Each row is a point on a tangle of strands that fork, close into loops and nearly touch. The rows are in no order.
Points whose rows are less than 79 apart are linked; no others are.
(9): [-10,-10,-37,0,3,-4,0,3,5,0,20,-18,4,-7,24,-20,15,0,19,7,-18,0,9,23,15,4,1,-12,7,-6,18,1,-18,-31,23,1,2,-5,5,18,8,25,16,5,-14,-23,-11,26,-22,1,-19,-16,3,12]
(10): [1,12,27,3,-12,-10,9,-7,-2,6,2,13,9,-32,-3,4,-9,9,-11,2,10,-8,7,28,21,20,-2,3,-13,-8,-22,-12,-2,14,-4,6,-23,15,-5,-29,12,13,-20,-7,8,32,-10,-10,8,-35,-7,8,27,-20]
(34): [-12,3,-3,-3,15,18,4,-7,3,-27,-14,7,-6,8,-1,18,-20,-3,-25,-16,3,7,-24,-8,-6,-11,7,9,-3,3,4,12,-4,-16,-14,-18,30,-6,-19,18,-13,-7,3,-4,-1,-9,18,9,16,26,7,-9,-2,21]
(107): [-16,23,-14,-20,0,7,6,-25,17,-2,10,4,7,22,-25,4,-11,15,-32,-4,-18,20,-9,-1,-2,-24,14,-1,-4,-5,-4,35,-1,9,1,-20,21,3,9,-10,-26,-17,26,8,12,5,13,2,11,-3,30,-6,-11,3]
(791): [12,14,29,16,-8,-9,15,5,-9,-1,1,4,-5,-14,-19,17,-9,-21,-1,-1,25,-3,0,0,-17,6,-11,4,-22,5,-8,-18,26,6,-30,2,-22,6,-10,-7,2,7,-31,-20,-1,13,9,-26,15,5,8,5,-2,-5]
(84): [-7,9,23,-5,-2,11,11,0,-1,-19,-20,27,-7,-2,-27,17,-28,-2,-41,-6,13,-5,-8,-24,-5,-7,7,9,-15,-2,-16,22,7,19,-15,-10,8,7,-4,-8,0,-38,-5,7,26,11,15,-22,23,-6,26,-2,-9,-16]
(347): [-14,11,16,-1,3,-11,26,13,19,-10,28,7,5,17,-14,-2,-16,3,5,5,-15,16,-13,2,7,-8,12,-29,-15,0,5,18,5,5,-7,-14,-16,6,5,3,-15,8,11,11,-2,-9,-2,12,0,12,32,-38,-23,-2]
(183): [10,2,-2,-19,-6,17,-22,-9,-15,23,-22,-11,0,11,-13,9,23,-4,-5,1,5,1,3,-15,-15,-11,-6,23,14,-1,-1,-4,4,-6,-3,6,21,-11,9,0,8,-25,7,-3,-2,0,6,-14,7,-2,-10,33,2,10]
(978): [3,-2,-27,-5,-3,-9,-9,-5,-3,17,9,-28,-8,35,2,-6,17,-4,25,17,-10,14,8,-7,-15,-13,-5,-1,3,5,27,14,2,5,16,-2,4,-6,23,7,-14,3,25,2,-1,-17,1,2,-14,14,10,-5,-22,-1]
(113): [1,8,14,10,11,9,7,9,-4,-25,-1,4,10,8,13,6,-27,7,-6,-11,1,6,-16,6,6,-13,7,4,-8,8,9,0,-13,-25,-2,-12,10,-5,-10,23,-5,10,3,-5,-15,-17,8,16,9,19,1,-13,5,8]
(848): [3,13,39,3,-8,0,8,-5,-4,3,-4,12,9,-24,-14,22,-13,11,-7,-13,14,1,1,34,22,10,-4,2,-15,-10,-18,-9,-5,1,-8,-1,-17,8,-16,-11,14,9,-19,-12,1,19,-7,-15,20,-10,-5,7,18,-11]
(939): [13,-10,-3,2,10,5,-3,-13,-10,-1,-10,3,-11,-9,-4,2,25,-10,7,-9,17,-10,-10,-6,-14,-1,-13,10,14,11,-2,-32,13,-1,-16,7,15,-9,-15,-2,0,7,-14,-25,-19,9,2,-6,12,16,-17,13,8,25]
(674): [-2,9,13,-21,-7,4,-23,-4,-2,31,-1,-1,-5,18,-38,25,2,12,-5,0,-7,11,3,-11,-4,-9,-6,7,-5,-14,-4,34,11,21,1,-1,-11,-1,16,-9,11,-36,16,7,15,-1,3,-19,2,-3,22,23,-11,-16]
(111): [-1,4,23,-9,-3,8,-7,-3,-13,1,-15,5,14,-14,-8,24,-4,18,-3,-20,6,6,-5,26,19,0,-2,8,-4,-12,-10,-5,-12,-16,1,-2,-10,-1,-10,4,18,0,-4,-11,-1,8,-11,-15,18,1,-16,19,22,1]
(23): [-3,9,20,2,-6,5,14,7,2,-7,-3,19,-3,9,-14,-2,-30,-4,-33,4,3,-7,1,-30,-8,-9,10,7,-14,-5,-9,18,14,27,-16,-2,-4,6,5,-10,0,-23,5,19,16,11,22,-3,7,-16,26,-6,-12,-15]
(830): [5,-7,4,-6,-9,-12,10,-8,15,26,26,-2,-6,-16,-22,-14,21,0,1,10,-12,-6,7,8,5,3,3,-7,10,-9,-5,-12,7,16,-6,4,-7,0,-2,-28,6,5,1,10,-2,23,4,14,-9,-20,-2,-2,-9,10]
(261): [9,10,2,17,-16,-9,-1,6,-14,2,4,7,13,-5,26,-20,11,6,9,7,-9,-13,10,39,33,-1,-2,-26,2,-27,8,-3,-26,-36,9,15,-20,-11,16,19,27,13,-12,26,-14,-21,-17,25,-26,-18,-25,-28,-7,-30]
(466): [4,-5,3,9,-6,-2,9,15,6,-5,1,1,19,-9,16,-19,-12,7,5,12,-6,-14,10,-4,2,11,11,-2,-3,11,-11,-12,-8,6,18,12,-16,15,6,-12,-2,8,-7,9,3,7,-7,10,-12,-32,1,-1,14,-4]
(583): [7,-3,13,18,6,-8,9,12,-9,-9,3,2,16,-19,6,4,-2,5,23,0,14,-7,1,13,4,14,-9,-12,-3,12,-2,-26,3,-8,2,7,-19,2,-9,3,-5,25,-23,-22,-10,-1,-13,-11,3,8,-9,-2,15,-4]
(156): [-6,-19,-25,2,27,7,-14,-7,-3,-25,-20,-7,-6,3,24,0,10,1,18,-13,11,13,-13,-15,-7,5,-1,4,11,18,0,-3,0,1,12,1,21,-2,-12,16,-15,6,8,-23,-6,-5,-15,-10,8,25,-15,17,17,17]
(327): [-17,-15,-3,2,25,7,13,-11,19,-41,-16,11,-16,8,-6,19,-17,-1,-16,-12,15,7,-19,-16,-9,5,6,-15,4,25,-9,6,-6,17,-4,-12,33,7,-25,3,-36,-9,-9,-12,17,-6,-3,-10,22,30,24,-17,-6,0]
(576): [13,6,3,5,-24,-5,-6,12,2,20,11,0,3,10,22,-24,7,-1,-4,12,-12,-18,28,22,25,3,3,-12,1,-23,9,-5,-20,-18,10,8,-17,-1,16,-8,25,11,-5,45,-10,0,-9,35,-34,-26,-14,-22,-4,-26]
(269): [15,0,11,9,-5,-2,14,-8,-1,3,4,7,-11,-27,-6,-15,14,-15,-5,3,16,-21,-5,-1,-12,5,-10,12,0,9,-6,-37,16,3,-29,7,8,-5,-12,-18,5,8,-30,-17,-10,21,13,2,9,-10,-10,4,-1,20]
(935): [-6,-5,3,11,4,-3,26,2,24,-18,6,13,-10,-6,-11,-23,-6,-16,-21,9,8,-12,-9,-29,-21,2,5,-8,1,23,-12,-6,11,28,-20,0,17,11,0,-22,-24,-5,-18,4,13,12,17,8,3,-8,21,-17,-17,12]
(846): [6,-22,-28,-3,20,5,-14,-10,-4,-16,-11,-15,4,1,37,-19,16,5,35,-8,6,16,0,1,2,-1,-5,6,11,14,9,-6,-10,-9,27,2,13,-5,3,22,-8,14,15,-26,-11,-5,-19,-6,3,15,-26,14,19,11]
(831): [-12,-5,6,-10,8,8,-4,-19,13,-11,-31,14,-5,-16,-30,12,-1,15,-10,-17,20,-1,-8,-9,-5,10,-2,5,-3,16,-23,1,-5,20,4,-10,21,15,-9,-28,-8,-32,-15,-24,25,3,-16,-28,31,3,13,17,8,-9]
(577): [6,2,10,4,-11,-13,21,6,7,14,30,-2,4,-12,-12,-19,22,2,17,16,-6,-4,-2,18,12,0,-4,-21,1,-4,6,-16,-4,4,-5,0,-15,-6,4,-16,-1,12,-7,5,-15,4,-4,15,-7,-4,-6,-18,-13,9]
(879): [-7,-6,-12,-4,-1,14,-1,-13,17,1,-21,12,-17,-12,-11,-2,9,-15,-37,-4,-1,-11,-9,-24,-23,-8,-1,19,15,-3,-7,-3,11,2,-33,-6,38,-9,-7,-10,5,-23,-7,2,8,7,30,12,7,-1,-4,15,-21,20]
(627): [13,-18,-15,2,-6,-1,-6,5,-8,22,4,-13,2,-10,13,-16,24,-11,13,8,-1,-22,14,-1,-5,4,-8,7,13,-2,2,-29,2,-5,11,14,6,-5,-5,-3,16,12,-4,2,-8,3,1,13,-14,-10,-21,6,10,15]
(87): [0,-11,-1,6,-4,5,-13,13,-11,22,-3,-3,-9,-20,10,1,12,-26,-12,-4,3,-24,12,-10,-17,11,-5,19,7,-11,-7,-22,18,-6,-17,14,4,-5,-15,-1,30,3,-11,5,3,10,13,3,-7,-13,-20,17,11,15]
(564): [-11,11,-33,-11,1,2,2,-30,15,6,6,-1,0,23,-17,0,0,0,-30,7,-14,9,-9,-15,-22,-19,1,2,9,-1,-2,28,10,17,-3,-17,36,-5,10,-6,-38,-19,20,2,16,-3,22,5,-1,1,26,3,-26,5]
(445): [3,-13,-14,6,-2,-3,19,9,20,-7,9,0,11,-4,7,-31,2,-1,13,16,-6,-10,0,-14,-4,9,13,-8,8,25,-5,-12,-4,17,19,6,2,14,7,-17,-19,9,-2,3,1,8,-3,17,-14,-19,6,-10,4,14]
(663): [0,8,-3,-27,-9,1,-20,-13,-4,30,8,-18,-11,17,-31,26,18,2,-1,1,-21,17,3,12,-1,-14,-5,6,4,-19,7,19,7,-4,-3,-4,-5,-8,13,1,13,-19,22,7,2,-5,9,-7,-8,6,4,18,-14,1]
(849): [9,7,12,28,3,-6,11,13,-15,-7,6,10,15,-32,26,-9,-12,-10,2,4,18,-26,0,7,-3,15,-19,-1,-5,11,-4,-35,14,-23,-12,13,-5,5,-8,8,-1,33,-42,-21,-14,4,-2,-2,-3,-2,-18,-4,20,7]
(150): [14,18,18,11,-3,1,9,-10,-14,-13,-29,5,-1,-1,-13,12,-8,-15,-12,1,36,-5,3,-7,-23,1,-14,12,-22,19,-7,-21,18,3,-19,4,0,6,-2,-11,-6,-4,-36,-27,-4,14,1,-35,27,5,5,11,13,-11]
(738): [-9,10,10,1,-5,-12,12,20,5,5,25,3,-5,22,-14,0,-10,-5,3,11,-18,3,2,-4,2,-8,7,-17,-13,-14,17,16,12,8,-8,-6,-29,4,10,3,8,-2,15,24,0,-10,4,10,-13,2,23,-22,-30,-6]
(596): [9,1,0,-3,-18,0,-10,12,11,27,13,-9,-1,11,14,-21,0,-9,-14,7,-18,-15,26,3,8,4,13,3,6,-15,7,-1,-6,-7,7,3,-1,2,7,-17,18,6,3,42,-2,9,8,33,-27,-25,-8,-8,-1,-5]
(547): [-11,4,16,18,-8,-8,4,26,2,0,24,23,-10,-27,21,-10,-15,-11,-21,-2,-1,-19,10,15,25,21,8,-1,7,-19,-9,1,0,-11,-19,5,-18,5,-10,-2,25,26,-17,26,-2,20,15,21,-20,-28,-24,-7,11,0]
(299): [12,14,-1,-7,-3,14,-8,3,-19,-1,-20,-4,11,31,16,-5,-15,6,-9,-1,1,4,-6,-14,-5,-21,3,22,-5,-2,18,11,-9,-13,5,-7,11,-9,15,15,0,-18,21,9,-8,-15,14,5,8,7,0,4,4,-3]
(701): [15,10,7,19,-9,-9,8,18,-10,-1,6,2,22,-4,27,-28,6,7,21,12,-5,-11,5,23,14,-3,-9,-19,0,-1,14,-11,-18,-28,10,9,-15,-9,15,19,13,18,-15,6,-19,-24,-12,17,-18,-8,-19,-24,-2,-10]
(1049): [-5,8,-31,-6,7,-2,5,-34,11,-7,2,-2,-8,31,-11,-4,4,4,-12,9,1,19,-15,-19,-23,-16,-6,-7,9,15,5,32,7,33,3,-16,35,-9,12,0,-55,-9,13,-8,5,-3,8,-5,7,17,25,-7,-26,4]
(71): [-21,7,-33,-4,6,2,-5,6,3,-1,21,-9,-8,7,13,5,-7,-11,-10,-7,-22,0,-5,2,-8,-1,6,3,-1,-14,21,15,2,-26,-2,-12,7,-4,-2,14,7,15,20,12,-5,-21,19,27,-13,15,-4,-9,-4,25]
(919): [-11,7,22,-8,-2,7,-6,10,-11,-12,-14,22,-6,0,-23,35,-27,0,-21,-21,7,3,-15,-14,4,3,7,11,-11,-10,-8,20,11,4,-9,-7,-12,6,-10,5,14,-26,7,2,20,1,13,-22,18,8,14,12,2,-9]
(843): [-12,-11,19,8,20,5,16,0,18,-32,-3,10,-2,-4,-9,15,-27,5,-4,-15,19,6,-7,-2,-1,12,9,-13,-9,30,-15,-8,-7,13,2,-5,12,16,-26,-1,-26,-2,-15,-17,11,-5,-10,-13,19,19,22,-14,9,-7]
(474): [8,4,1,-10,-1,18,-7,-16,-10,-8,-40,4,2,11,-9,5,14,2,-11,-1,21,-2,-6,-21,-15,-10,-4,20,4,11,-8,-8,-2,3,-5,1,29,-5,6,-5,-10,-27,-9,-14,2,4,-2,-25,23,3,-5,29,4,3]
(899): [-2,4,0,-11,-6,1,-14,6,-7,4,-3,-5,8,14,5,6,-8,16,1,-1,-16,7,14,10,19,-1,15,3,-2,-21,7,15,-17,-12,16,0,-24,7,11,1,20,-8,25,24,3,-5,-8,1,-12,-11,-2,2,8,-23]
(769): [-7,-10,0,1,3,-12,13,4,3,5,30,0,-3,-20,-10,7,18,-2,20,3,-10,0,-9,23,14,9,-2,-25,9,-7,5,-9,0,-13,-4,-3,-13,-8,-14,2,0,21,-2,-3,-8,-7,-7,15,-8,12,-9,-18,-11,17]
(273): [-3,-3,-30,-30,-3,6,-32,-10,-9,18,-9,-31,2,20,7,6,4,7,10,-2,-15,25,14,-9,3,-6,4,20,2,-7,14,32,-6,-13,31,-6,11,1,25,8,-4,-27,36,3,20,-16,-8,-13,-4,6,6,19,5,-10]
(47): [-9,-10,-1,2,13,-3,9,-18,24,-10,-10,10,-10,4,-30,0,-3,10,-8,2,9,4,-11,-29,-22,1,-7,-16,-2,22,-22,13,6,51,2,-4,10,11,4,-21,-31,-20,-7,-14,23,6,-6,-17,16,3,32,-6,-11,-8]
(333): [-8,1,-24,0,18,3,-4,-6,-7,-31,-8,-10,-8,23,27,2,-17,2,7,-6,4,25,-14,-14,-5,-4,4,5,-1,17,20,29,-4,-3,7,-12,23,-11,2,28,-37,4,21,-13,-3,-17,0,0,7,34,8,-10,-1,8]
(798): [1,-10,19,11,17,2,5,4,5,-16,4,2,4,-15,1,23,-14,10,16,-14,15,11,-7,19,13,13,-1,-11,-3,18,-7,-20,-6,-5,3,0,-1,2,-29,11,-15,16,-17,-28,-5,-8,-17,-10,14,25,6,-3,15,-4]
(276): [10,1,5,11,3,-10,12,5,0,-11,8,-8,17,-1,16,-19,11,12,36,9,-4,15,-1,24,17,-4,0,-19,-1,8,15,-6,-21,-18,14,-3,-13,-10,8,15,-8,16,-2,-9,-17,-20,-21,7,-7,7,-6,-19,-5,-10]
(507): [-1,-4,6,6,-16,-5,-8,21,9,18,20,6,-16,-10,16,-15,-8,-16,-20,1,-9,-17,21,4,12,16,11,7,8,-20,0,-2,3,-4,-14,4,-10,2,-5,-11,28,13,-7,38,3,18,18,26,-25,-26,-16,-2,0,2]
(628): [-3,6,-25,-21,1,14,-20,-7,-16,5,-17,-12,2,27,2,11,-5,6,-8,-1,-2,16,-4,-23,-8,-12,1,21,4,-4,12,32,2,-4,14,-8,22,-9,18,14,-18,-34,28,3,14,-14,3,-10,7,10,8,16,-3,-4]
(152): [-15,-6,-17,-23,-4,6,-16,-18,23,16,6,3,-4,-8,-18,7,9,2,-28,-9,-18,-1,3,3,4,4,17,13,22,-21,-12,10,2,7,-1,-5,14,7,-4,-24,3,-16,16,18,12,23,9,8,-10,-21,-4,21,2,8]
(383): [4,-22,-21,-1,10,-18,-14,-6,3,10,5,-14,-15,8,-16,-1,23,3,39,5,0,2,1,-14,-15,13,-8,-10,14,18,5,-5,11,29,19,10,-11,3,7,-9,-9,2,7,-17,8,-4,-11,-11,-8,13,9,10,-5,4]
(243): [-11,-21,-29,-4,10,-10,11,2,11,-1,34,-3,-1,-21,3,-13,20,0,22,6,-16,-6,-6,15,14,17,2,-17,16,-2,6,-8,-4,-13,16,0,1,-2,-10,3,-6,24,7,-5,-12,-8,-7,22,-14,6,-13,-16,4,26]
(361): [15,8,3,6,-4,6,-2,-5,-19,-1,-35,-1,-3,8,-3,3,8,-14,-7,7,29,-12,5,-26,-29,1,-12,15,-3,19,-8,-19,20,13,-16,14,10,-3,6,-12,-8,-12,-22,-16,-1,8,4,-30,16,-1,1,22,5,-6]
(411): [7,1,-13,-21,-13,6,-25,-3,-9,17,-10,-27,9,23,11,-2,5,13,13,1,-16,19,21,7,15,-11,6,10,-4,-14,15,20,-20,-19,29,-2,-11,1,24,9,16,-19,34,15,7,-13,-16,-6,-10,-6,-1,9,5,-25]
(875): [18,7,14,18,-7,-3,7,3,-9,3,0,8,5,-21,23,-22,0,-11,-9,4,17,-27,-2,3,-12,5,-18,11,-5,11,-1,-39,8,-14,-22,9,5,-3,-2,-6,9,18,-39,-17,-15,9,10,12,6,-10,-19,0,13,18]
(988): [-21,-5,-26,-5,14,18,-15,8,-9,-1,1,-11,1,-5,25,5,0,-3,-9,-12,-11,1,-5,4,-4,-3,2,10,1,-17,7,7,-8,-29,4,-3,12,-4,-11,27,21,8,18,8,-14,-12,2,16,-6,10,-21,9,21,28]
(554): [15,-26,-20,-5,1,-5,-14,-2,5,26,-6,-15,-7,1,-12,-4,22,-6,28,11,-2,-13,14,-21,-15,12,-2,5,13,13,-5,-14,14,27,27,16,-1,6,4,-22,0,-9,2,-3,13,6,-6,-6,-15,-13,8,17,1,-1]
(372): [-6,9,16,-14,3,5,-3,3,-11,-7,-5,3,-2,11,-20,32,-17,9,-3,-15,-4,15,-15,1,7,-8,4,6,-11,-9,4,18,3,-7,-7,-11,-12,-4,-5,12,7,-14,16,1,6,-6,8,-10,12,18,12,3,-2,0]
(838): [-18,0,-20,-2,-2,-14,0,21,9,2,30,-8,-11,15,-3,2,-4,-14,2,7,-24,-6,1,-2,-5,5,8,-16,1,-12,21,15,10,-13,0,-7,-13,1,6,11,4,11,17,19,4,-19,8,19,-23,11,12,-22,-22,13]
(773): [0,9,18,2,-7,-4,-4,22,-12,2,-2,10,5,6,2,11,-17,6,0,-1,-6,-4,11,8,14,6,10,-2,-11,-16,2,4,-2,-1,3,4,-38,9,4,0,25,-1,11,23,3,-2,-1,-2,-7,-15,0,-4,4,-26]
(657): [11,-15,-19,-1,-9,-2,0,2,17,21,4,-15,4,12,-1,-20,12,-8,16,21,-12,-10,11,-23,-17,1,10,2,7,14,-1,-6,6,26,25,7,6,7,10,-20,-11,-6,3,14,8,9,1,15,-24,-17,14,3,-10,4]
(932): [-5,-10,6,7,7,-7,19,-14,23,-12,-2,14,-16,-4,-30,-7,1,-10,-20,12,9,-6,-7,-32,-31,-4,-7,-11,-1,18,-20,5,18,44,-22,-1,16,4,1,-17,-25,-18,-18,-5,17,13,10,-13,8,0,31,-11,-26,-3]
(959): [6,1,7,2,-8,6,3,11,-1,-1,-18,0,12,7,3,-5,-17,2,-14,8,2,-12,8,-24,-13,1,13,13,-9,5,-8,-2,3,16,2,7,-3,9,6,-14,-2,-17,0,11,11,9,5,-2,1,-23,10,9,7,-13]
(806): [-15,-4,-3,-12,-5,8,-8,-15,22,4,-2,15,-13,-17,-22,4,4,-8,-40,-10,-9,-4,-3,-7,-7,-1,13,17,18,-15,-15,7,11,8,-26,-4,22,0,-8,-18,10,-22,3,13,14,26,25,5,-2,-20,-2,19,-14,12]
(641): [15,1,-2,13,-9,-2,-9,15,-21,20,-1,-7,12,-3,32,-19,10,-7,8,6,1,-25,16,12,0,-4,-18,-2,5,-7,8,-26,-9,-31,5,18,-9,-10,7,16,31,20,-13,9,-15,-16,-2,13,-13,-7,-26,-7,10,3]
(693): [-17,-13,-12,-5,9,14,-23,12,-12,5,-6,-4,5,-15,21,13,1,3,-7,-11,-7,-8,6,11,10,7,0,7,4,-26,-6,1,-9,-23,13,9,-5,0,-12,20,34,8,11,12,-5,1,-12,2,-9,-7,-29,18,32,9]
(28): [8,27,29,16,-18,-13,15,18,-6,-2,12,21,14,-12,19,-17,-18,3,-3,15,-3,-15,15,23,28,8,2,-12,-18,-12,-8,-7,-3,-1,-5,12,-39,12,11,-10,15,17,-21,22,-10,13,-9,7,-15,-38,-5,-17,8,-36]
(88): [9,-2,-10,-21,-5,5,-15,-17,-11,24,-1,-24,0,10,-12,7,28,6,13,3,-10,15,2,12,-1,-13,-5,12,10,-8,9,-4,-7,-11,7,-1,6,-9,11,3,9,-9,21,-5,-8,-5,-2,-5,1,5,-14,19,0,10]
(968): [-7,3,17,-1,-2,-6,-8,-2,9,24,2,4,-7,4,-40,15,-1,9,0,3,-1,3,1,-19,-20,0,-11,-4,-12,-2,-16,18,18,43,-5,2,-19,4,9,-18,2,-21,-1,-9,17,6,0,-23,9,-7,28,11,-14,-15]
(295): [-12,-5,-12,7,10,11,-4,10,-1,-10,-10,5,-8,2,8,6,-7,-16,-21,-8,2,-12,-12,-28,-24,-3,2,10,6,-2,4,2,9,-5,-20,-3,15,-9,-9,9,1,-8,1,3,2,-7,22,12,2,12,-3,4,-8,20]
(989): [12,-22,-33,-5,10,-8,-4,-12,8,-1,4,-17,0,6,11,-23,23,3,44,4,-2,9,4,-3,0,4,-1,-1,17,19,12,-7,-7,13,33,5,6,0,7,-2,-16,9,17,-17,-7,-1,-11,0,-7,5,-9,7,2,8]
(792): [9,16,42,12,-12,-7,22,11,5,4,18,9,-11,-4,-30,11,-7,-12,-1,0,9,5,-6,0,-4,-12,-6,-8,-22,-4,-4,2,17,14,-36,-6,-22,0,-8,-3,8,2,-17,-3,-5,11,15,-13,9,9,17,-13,-24,2]
(226): [2,-10,-3,5,17,14,2,-19,2,-40,-36,8,-18,15,2,17,1,0,-10,-16,30,8,-14,-16,-7,-2,-3,-3,7,26,-1,2,-5,12,-1,-7,37,-2,-17,5,-32,-14,-15,-23,7,-3,-13,-24,26,34,7,4,2,-1]
(520): [8,23,32,5,-15,-3,-2,19,-22,0,-5,26,-4,-2,3,18,-28,-9,-19,-8,8,-8,5,8,17,1,4,16,-16,-21,-2,1,16,-4,-18,2,-33,12,-3,2,35,-1,2,16,2,13,18,-14,2,-15,-6,8,8,-23]
(426): [9,9,-13,3,-7,-10,6,2,-2,0,7,-21,6,27,16,-23,17,0,34,13,-10,18,3,11,1,-16,-5,-9,-6,5,31,7,-15,-12,10,-5,-8,-8,23,14,-8,9,16,2,-16,-26,-7,11,-10,13,0,-20,-22,-7]
(757): [3,-4,4,-4,16,-10,10,-12,19,-12,13,-13,4,0,6,-6,5,17,39,-2,-2,38,-6,25,19,-2,2,-18,-2,19,8,-1,-18,0,14,-11,3,-6,-5,6,-28,15,10,-23,-12,-12,-23,3,10,24,12,-17,-5,-4]
(449): [-6,3,-41,-5,8,2,-4,-26,-6,-20,-18,-9,-12,33,18,-3,0,-1,-5,0,8,23,-15,-24,-12,-8,-4,5,12,18,15,38,0,21,8,-12,39,-12,12,14,-54,-12,19,-10,7,-10,4,-8,8,21,8,-1,-17,3]
(525): [-1,-1,20,-9,1,4,8,-20,14,-1,-6,9,-6,-19,-35,9,6,7,-14,-5,9,0,-6,3,-5,0,1,5,-6,9,-20,-11,1,24,-9,-3,9,5,-11,-27,0,-15,-13,-14,7,22,1,-18,22,-10,10,9,1,2]
(961): [4,-9,-7,9,14,1,-5,0,-9,-11,1,-6,-10,4,10,7,15,-9,20,-9,12,1,-13,-6,-12,-4,-8,-1,13,16,10,-16,3,-8,-10,2,6,-10,-13,12,-8,19,-4,-19,-19,-6,-5,-3,5,30,-13,5,6,23]
(732): [6,20,19,19,-13,-11,5,8,-18,-6,5,27,13,-12,22,-7,-5,10,3,5,-6,-14,9,39,43,7,2,-27,-2,-29,-4,1,-20,-22,1,14,-33,-1,10,11,21,20,-19,25,-14,-5,-15,15,-20,-24,-23,-23,2,-44]
(410): [3,-3,6,15,8,2,1,5,-23,-4,-2,0,19,-22,25,7,3,11,23,-4,0,3,0,34,27,-1,-14,-19,3,-10,1,-14,-13,-39,7,8,-15,-15,-10,37,17,28,-15,-15,-15,-19,-22,-3,0,13,-25,-6,18,-9]
(399): [7,-17,-40,-8,-5,6,-13,-10,5,9,0,-30,14,6,40,-33,12,0,23,7,-16,8,21,13,10,-3,1,8,5,-2,15,4,-26,-31,42,0,11,1,14,20,8,14,27,3,-5,-14,-13,18,-21,-8,-21,2,11,2]
(611): [-10,-10,-5,-11,11,4,-10,-11,10,-4,-19,0,1,1,-18,5,-6,23,2,-8,3,11,-10,-18,-9,9,3,0,1,14,-13,14,-4,25,14,-7,6,7,3,-14,-18,-25,7,-15,24,-3,-11,-17,19,4,15,14,3,-5]
(345): [-2,-13,-3,-17,-5,-2,-12,-11,8,25,10,-3,-3,-17,-17,9,16,11,-1,-5,-14,-3,9,15,13,11,8,4,13,-19,-8,-3,-7,10,10,4,-8,4,-2,-22,13,-4,12,8,7,18,-5,3,-6,-20,-11,17,10,2]
(325): [-7,-2,4,8,-3,7,-15,24,-21,13,-4,4,1,-17,23,11,-6,-17,-14,-8,2,-20,14,3,1,8,-3,13,2,-22,-8,-10,9,-20,-8,15,-13,2,-14,13,43,13,-5,16,-2,6,6,1,-11,-14,-26,14,22,3]
(86): [3,11,31,4,-13,-11,12,8,11,19,18,6,-11,-5,-33,6,2,-4,-1,10,-2,3,6,-8,-9,-5,-6,-5,-18,-12,-10,7,19,33,-25,4,-25,6,2,-18,11,-5,-7,2,5,19,7,-13,2,-12,15,0,-21,-7]
(395): [8,4,18,1,-3,7,-3,-1,-26,6,-12,1,16,-14,11,14,4,10,3,-12,3,0,-4,32,18,-9,-14,1,1,-16,-6,-17,-12,-31,-2,3,-10,-10,-11,22,22,18,-11,-11,-15,0,-6,-5,9,9,-28,7,21,7]
(604): [-6,1,17,3,13,-10,19,8,19,-18,25,-3,3,8,-3,6,-10,7,23,-1,-2,23,-10,13,13,1,6,-26,-7,19,7,1,-9,-2,0,-11,-4,3,-11,13,-31,13,0,-10,-9,-15,-15,4,4,31,24,-30,-12,-1]
(660): [7,11,26,14,-12,-8,21,14,0,-6,11,9,17,-18,6,-13,-17,1,-5,12,3,-13,7,8,6,10,4,-2,-16,5,-14,-15,1,6,-6,8,-21,11,2,-16,4,15,-21,5,-2,17,-3,4,-4,-30,1,-6,12,-12]
(413): [-4,-2,-5,5,21,2,-3,8,-10,-29,-2,-9,2,11,30,2,-14,5,24,-7,1,23,-9,2,8,-5,2,-1,-5,14,19,8,-9,-24,8,-6,4,-9,-1,36,-14,17,13,-14,-14,-23,-8,2,1,31,-1,-11,6,4]

How many points has the smallest loop of links through each point below? Write - if it is on no loop.
(988) | 14
(86) | 11
(831) | -
(660) | -

A piece is all that can be reached along the links. How many separate loops has the piece of each point below (a circle has one, a figure eight two, a Y none), and how many tips (points with one link)?
(23) | loops 1, tips 5
(345) | loops 0, tips 2
(831) | loops 0, tips 2
(88) | loops 1, tips 0
(773) | loops 0, tips 2

A fork is a point with three links, a tip a point with one. Leave the first point through the second and follow the links. Name the first fork or tip that comes.
(113), (34) | (399)
(879), (295) | (107)
(738), (838) | (701)
(875), (269) | (466)
(657), (554) | (226)
(693), (988) | (276)
